Points on a hilly landscape, in no order, each with its height.
A ball rolls from a point to whichever of its 2 nearest points has the largest drop for the distance, and stops where none of them is lower. Distance is the straight distance between rows; heights are no part of it.
Q692: [126  96 108 129 126 111 140 123  93 139 157 157 132 167 149 136 151 116
 147 135 139 130 137 131 154 125 143 134 100 125 123 142]  height 548
Q884: [118 173 113 102 158 119  53 165 153  98 104 105  85 108 116  65  77 133
 194 123  46 127 159 160  99 155  87 165 147 146  82 124]  height 508
Q504: [109 122 163  65 125 123 103 199 150 184 153  93 142 132 138 146 144 186
  55  97  79 176 128 111 178  95 109 199  80  66 114 157]  height 624
Q264: [130  97 164  63 149 130  98 120 128 165 142 114 157 129 136 135 130 177
  61 103 109 193 133 116 193 141 100 172 108  57 116 130]  height 682
Q8: [ 84 153 111 104 128  70  91 150 107 133 121 139 102 149 109 100 149 140
 132 140 106 101 136 114 146  92 112 162 151  93  65 148]  height 414
Q262: [146 125 170 156 119 161 158 140 183 119 107  79 121  98 125 158 135 108
 118 134 121 104 102 129  76 101 105  93 146 164 164  86]  height 304
Q241: [120 152 131  86 147 137  72 174 159 110 111  96  78 115 124  80  78 143
 215 135  40 122 127 158  99 138  79 155 120 154  82 132]  height 482
Q197: [119 147  93 182  85 125 155 126 106 107 107 113 129 106 106 148 157  77
  50 111 189  86 144 121 115 109 153 128 165 123 166 127]  height 116
Q537: [ 95 155 123 107 140  86  81 133 122 123 111 133  99 137  96  85 125 137
 156 147 113  96 131 123 123 111 106 145 160 106  59 137]  height 453
Q615: [122 161  99  97 164 120  49 139 131 104 116 125  99 116 122  61  69 139
 192 121  66 143 173 160 126 179 102 166 144 123  76 136]  height 532
Q481: [158 170 141 179 138 174 178 115 177 100 110 106 136  83 110 141 103 107
 131 145 155 103 104 133  64 154 157  76 142 173 172 103]  height 197
Q143: [114 132 111  61 148 135  81 181 143 124 139 112  87 140 137  85  78 157
 223 127  43 137 136 159 125 151  96 172  84 135  80 156]  height 445
Q785: [154 132 141 133 156 163 126  89 141 107 120 142 121 114 124  96  82 137
 203 151 134 152 109 149  98 176 124  84 135 149 108 125]  height 251
Q72: [114 135  99 162  91 107 177 137 116 120 116 142 130 148 124 151 155 105
 147 143 172  70 113 123  89  94 170 109 119 156 149 147]  height 224
Q975: [116 109 110  67 132 123 113 209 132 149 182 116 114 156 163 139 125 146
 163 107  54 151 139 141 158 132 113 188  55 126 120 148]  height 353
Q613: [131 160  74 195  84 134 161 147 117  99 116 109 124 109 118 147 140  64
  70  98 165  91 160 132 107 122 164 130 153 141 183 125]  height 155
Q894: [120 103  92 124 120  99 145 129  80 135 170 169 129 190 161 127 147 114
 188 136 133 123 137 139 147 126 159 138  89 134 113 158]  height 550
Q990: [132 107  87 168  80 122 164 172  99 135 165 112 121 139 172 169 171  72
  94  90 119 128 161 148 144  97 142 155 105 131 178 133]  height 243
Q298: [ 83 165 159 110 104  87  84 178 131 159 112  95 119 114 107 128 180 162
  42 121  90 116 134 102 157  35 102 182 168  73  81 155]  height 134
Q380: [150 165 147 173 121 162 172 145 182 100 108  94 121  92 110 145 116 101
 148 148 132  85 101 131  51 120 145  84 146 183 163 102]  height 242
Q917: [108 136  76 127 123  81 135 142  84 120 149 176 110 186 141  96 135 107
 207 139 122 103 136 133 126 122 163 132 106 137  97 166]  height 502
Q65: [150 123 162 107 160 165 107 119 163 113 115 110 115 114 123 111  84 142
 199 143  92 143 114 148  99 158  97 105 134 143 105 106]  height 192
Q129: [126 125 179  47 163 122  65 119 157 156 102 102 141 108 109 104  98 198
 104 111  87 176 124 124 159 149  76 168 133  72  77 122]  height 615
Q341: [132 122 170 103 130 136 103 163 165 140 128  79 121 112 133 142 129 132
 109 118  70 137 128 127 125 113  80 148 130 127 131  99]  height 248
Q244: [147 117 178  83 153 158  91 132 177 123 110  92 117 102 125 118  87 153
 171 127  72 147 114 145 105 146  75 125 132 132 106  94]  height 144
Q5: [136  82 197 112 117 130 140 116 147 153 115  99 144 118 136 172 160 149
  85 137 131 131  95 107 130  83  88 114 128 114 141 103]  height 428
Q35: [173 113 164 144 148 179 132 129 174 115 129  91 133 102 145 147 102 112
 115 107  93 165 133 143 117 154 109 110 137 147 180  77]  height 326
Q956: [130 145 111 152 112 144 153 193 158 114 145  92  98 130 151 140 134  82
 163 122  65 109 130 148  88  98 120 129 115 187 163 118]  height 376
Q737: [ 88 149 128 137 102  76 107 135 109 142 107 135 118 133 103 121 180 141
  59 132 147 102 140  97 156  60 121 154 177  70  84 145]  height 297
Q184: [149  93 183 144 107 154 153 127 166 134 113  81 137 104 132 174 149 116
  76 125 131 126 107 121 105  89  93 103 142 138 172  84]  height 360
Q550: [112  84 107 133  99 106 172 164 100 152 169 144 123 179 182 166 176 118
 171 130 111 109 122 143 131  81 150 142  67 162 144 155]  height 306
Q53: [136 136  66 189  80 129 170 168 106 113 148 109 120 126 150 152 155  53
  92  85 135 118 162 150 126 110 156 143 127 141 188 131]  height 206
Q491: [127 159 133 160 117 137 172 112 141 110  99 137 134 114 101 147 123 125
 159 164 185  74  88 116  60 134 164  82 135 172 139 136]  height 81
Q755: [112  99 179  70 120 121 116 169 142 178 141  98 138 137 138 163 159 174
  82 121  89 148 119 114 165  79  99 171  94  87 121 145]  height 566
Q177: [125 136  99 173 105 128 145  93 102 111 106 128 141 101  97 136 146  99
  36 117 211 104 136 106 135 129 148 116 169 114 158 117]  height 69
Q523: [108 134 103 152 115 103 141  84  84 120 103 174 141 133  98 125 144 131
  99 148 217  87 115  97 128 130 162 104 157 122 118 138]  height 254
Q215: [148 125 169  95 149 159  96 169 186 125 128  75 113 104 134 135  93 134
 143 112  48 152 135 145 116 142  84 146 122 143 140  89]  height 195
Q257: [ 94 102 131 138  99  77 138 118  96 148  98 164 129 162 128 160 166 156
 138 163 183  76 101  93 136  65 148 116 134 118 109 150]  height 70
Q13: [168 144 137 163 161 196 174  58 137 112 131 164 153  91 120 121  79 135
 130 133 177 177 106 137 121 198 158  57 128 163 173 118]  height 509
Q930: [161 100 123 156 123 155 158 120 130 129 160 123 144 132 159 150 139  93
 119 112 133 153 142 144 136 142 137 119 108 148 178 110]  height 233
Q324: [111 136 177  95 128 108  91 159 162 147 108  86 114 113 111 127 143 152
  93 128  83 121 118 116 123  83  81 152 150 110 102 115]  height 281
Q710: [127 108 123  68 143 135 108 180 135 138 161 115 109 152 157 121 106 144
 195 123  56 145 131 149 141 145 105 166  67 137 108 142]  height 400
Q238: [139 131 108 120 169 129  80  81 106 114 127 154 133 121 118  82  93 131
 134 121 137 168 157 132 161 189 125 123 152 109 106 115]  height 850
Q903: [140 126 136 129 157 156 139  55 114 114 119 172 134 123 113 101  88 150
 184 158 179 154  95 131 114 187 138  71 134 143 108 137]  height 299
Q320: [166 116 143 149 151 176 169  70 136 122 139 144 150 118 139 135 106 127
 143 137 162 158 109 137 120 172 144  77 116 161 163 109]  height 475
Q581: [137 122 127 131 160 151 132  46 103 120 114 180 143 115 103 101  96 147
 128 148 194 161 108 117 138 186 131  70 152 131 116 120]  height 245
Q921: [140 178 140 168 121 160 188 103 152  98 101 134 146  84  94 152 112 126
 130 162 194  80  82 122  54 158 178  73 138 175 165 130]  height 141
Q282: [146  79 145 148 122 143 187  77 115 147 139 160 156 148 147 168 148 138
 149 147 183 131  95 127 125 128 153  90  97 163 155 129]  height 391
Q585: [113 118 115 106 137  93  89 103  87 146 144 158 139 148 127 108 148 140
  78 119 144 156 155 112 202 134 132 165 141  64  90 143]  height 797
Q281: [112  91 111 110 106 111 148 186 106 151 173 127 115 171 174 162 168 118
 142 123  89 127 137 142 151  89 133 162  75 132 139 148]  height 187
Q321: [130  80 151 140 109 124 166 105 121 148 120 146 145 149 147 176 160 145
 138 155 170 107  93 116 116  94 138  96 107 156 146 127]  height 310
Q840: [149 151 139 132 149 151  93 162 168 106 120  90 110 107 134 117  91 112
 155 115  63 140 152 149 108 153 100 139 143 152 145  96]  height 240
Q790: [149  93 106 155 105 137 154 137 109 136 162 125 136 143 165 158 158  88
  97 107 129 148 153 141 154 129 144 144 103 128 172 122]  height 166
Q151: [123  79 206  85 114 128 126 135 147 167 125  94 144 134 143 175 161 175
  88 135 108 138  97 107 143  72  88 133 112 104 128 120]  height 489
Q19: [ 74 161 137 130  92  75 106 170 104 155 117 120 116 133 115 132 193 151
  52 123 117 104 140 100 172  29 115 175 169  68  81 163]  height 222
Q757: [132 115 122 155 125 143 154  64 103 124 106 150 151 104 103 141 137 119
  50 131 219 130 112 106 140 146 139  91 154 124 155 109]  height 132
Q347: [110 108 108  89 112 111 125 206 111 152 183 124 114 158 171 146 154 134
 125 109  70 143 143 136 163 101 121 186  68 115 128 152]  height 283
Q563: [152 180  71 173 139 143 141 100 123  90 140 160 137 118 111  82  83  91
 160 123 153 127 159 142 110 191 181  99 142 151 146 141]  height 377
Q495: [176 106 118 174 128 181 177 103 137 124 167 131 154 124 162 149 125  89
 117 105 137 165 145 156 137 164 160 108  98 161 201 108]  height 282
Q926: [114 164  63 150 118  97 156 129  92 105 142 179 119 170 125  90 117  91
 208 133 142  89 136 134 103 143 182 116 117 147 118 167]  height 462
Q666: [122 126  99 109 159 111  69  93  95 128 141 155 138 135 120  86 116 131
 105 109 133 167 170 125 187 171 125 156 145  78  98 127]  height 826
Q314: [107 144 119 151 103 102 159 127 122 115 101 142 128 140 109 139 141 121
 157 161 178  64  97 107  77 104 160 102 137 158 125 142]  height 159
Q265: [124  93 135 109 142 113 114  83  91 149 140 153 147 145 129 127 149 148
  76 128 161 161 133 107 190 133 119 134 135  76 111 125]  height 764
Q919: [159 139 140 153 138 159 121 150 174 112 127  87 121 106 137 136 114  94
 123 117  94 142 144 140 107 142 116 121 145 151 169  88]  height 287
Q140: [135  85 156  96 134 131 113 108 113 157 145 124 154 132 149 147 147 147
  64 111 126 177 133 115 186 131 103 153 111  77 133 123]  height 720
Q612: [116 131 148  50 169 124  48 120 148 143 104 110 124 107 111  83  84 194
 145 120  85 164 138 139 156 163  79 174 127  75  60 136]  height 589
Q875: [130 123 124 149 142 152 151  50 104 122 112 172 151 114  98 121 112 131
  82 138 209 146 104 106 135 172 144  79 146 133 141 113]  height 188
Q218: [105 112  95 151  90  95 176 158 104 136 138 149 119 173 157 158 167 105
 168 137 133  82 121 133 109  69 159 125  97 165 143 153]  height 318
Q775: [138 101 174  61 165 138  84 104 143 150 118 110 149 110 125 123 102 180
  90 105  97 191 125 122 167 163  85 146 127  79 107 108]  height 643
Q401: [138  79 111 151 114 128 170  90  84 145 157 168 152 165 154 154 161 118
 125 133 179 135 125 131 154 128 163 116  93 139 155 139]  height 474
Q767: [ 98 125 118 143 113  85 132  97  94 131  90 177 133 145 100 140 150 152
 126 166 216  74 102  85 117 104 155 104 152 121 101 142]  height 191
Q534: [109  83 154 134 101 100 148 113 114 154 107 140 142 147 136 177 171 153
 112 153 171  98 101  97 132  66 124 109 127 120 128 133]  height 201
Q846: [118 148  81 155 122 109 133 101  99 108 121 160 130 138  99 103 130 101
 114 131 186  99 138 110 127 147 163 112 154 121 119 136]  height 308
Q551: [151 151 129 165 121 160 149 183 181 108 138  79 105 114 153 142 120  80
 148 114  65 120 141 150  84 112 120 119 129 181 178  97]  height 338
Q905: [119 142 122  81 163 112  48 118 129 122 114 126 114 117 113  75  93 155
 155 124  91 147 156 140 145 165  94 164 147  95  63 133]  height 561
Q535: [152 126 117 118 178 165  81  62 110 103 122 162 135 107 115  73  64 147
 153 122 139 197 150 146 158 214 117  99 152 121 111 118]  height 872
Q489: [ 90 134 121 128 115  72 105 128 101 140 114 150 119 151 110 119 166 142
 102 142 154  94 134 101 153  81 130 143 161  85  79 143]  height 352
Q874: [ 86 162 172  90 124  95  77 183 156 165 109  83 116 109 106 122 158 165
  72 121  73 119 121 104 138  51  83 175 155  93  83 139]  height 214
Q876: [127 199  73 161 114 112 182 125 115  89 139 168 128 142 111  97 103  93
 206 138 148  77 123 140  71 157 205 101 116 164 141 174]  height 426
Q429: [179 106 180 147 149 182 152  97 172 119 120 101 147  93 138 157 112 123
 102 116 123 164 109 135 111 152 109  88 141 148 183  74]  height 365
Q513: [132 165  71 166 129 121 125 112 108  96 131 154 131 128 104  84 109  86
 132 117 159 114 158 128 120 169 169 117 151 133 133 132]  height 347
Q138: [149 198  80 174 129 138 161 120 133  87 137 152 130 118 111  89  87  94
 187 136 146 101 140 145  83 176 191  97 125 163 144 154]  height 401

Two balls start at each pair of points below. Name the first point that both come to, or write never.
Q894 and Q692: Q257
Q666 and Q535: never
Q401 and Q513: Q257

Call two points neighbours if one is among the 2 nearest of the other. Go from one point of each pair to the other, from neighbour to neighbour, staying as low as possible. Name the highest point that can't be avoided.
Q298 and Q215: Q324
Q298 and Q790: Q903
Q790 and Q177: Q990
Q491 and Q281: Q218

Where does a ball stop that starts at each point below?
Q537: Q298
Q504: Q491
Q238: Q281
Q241: Q281
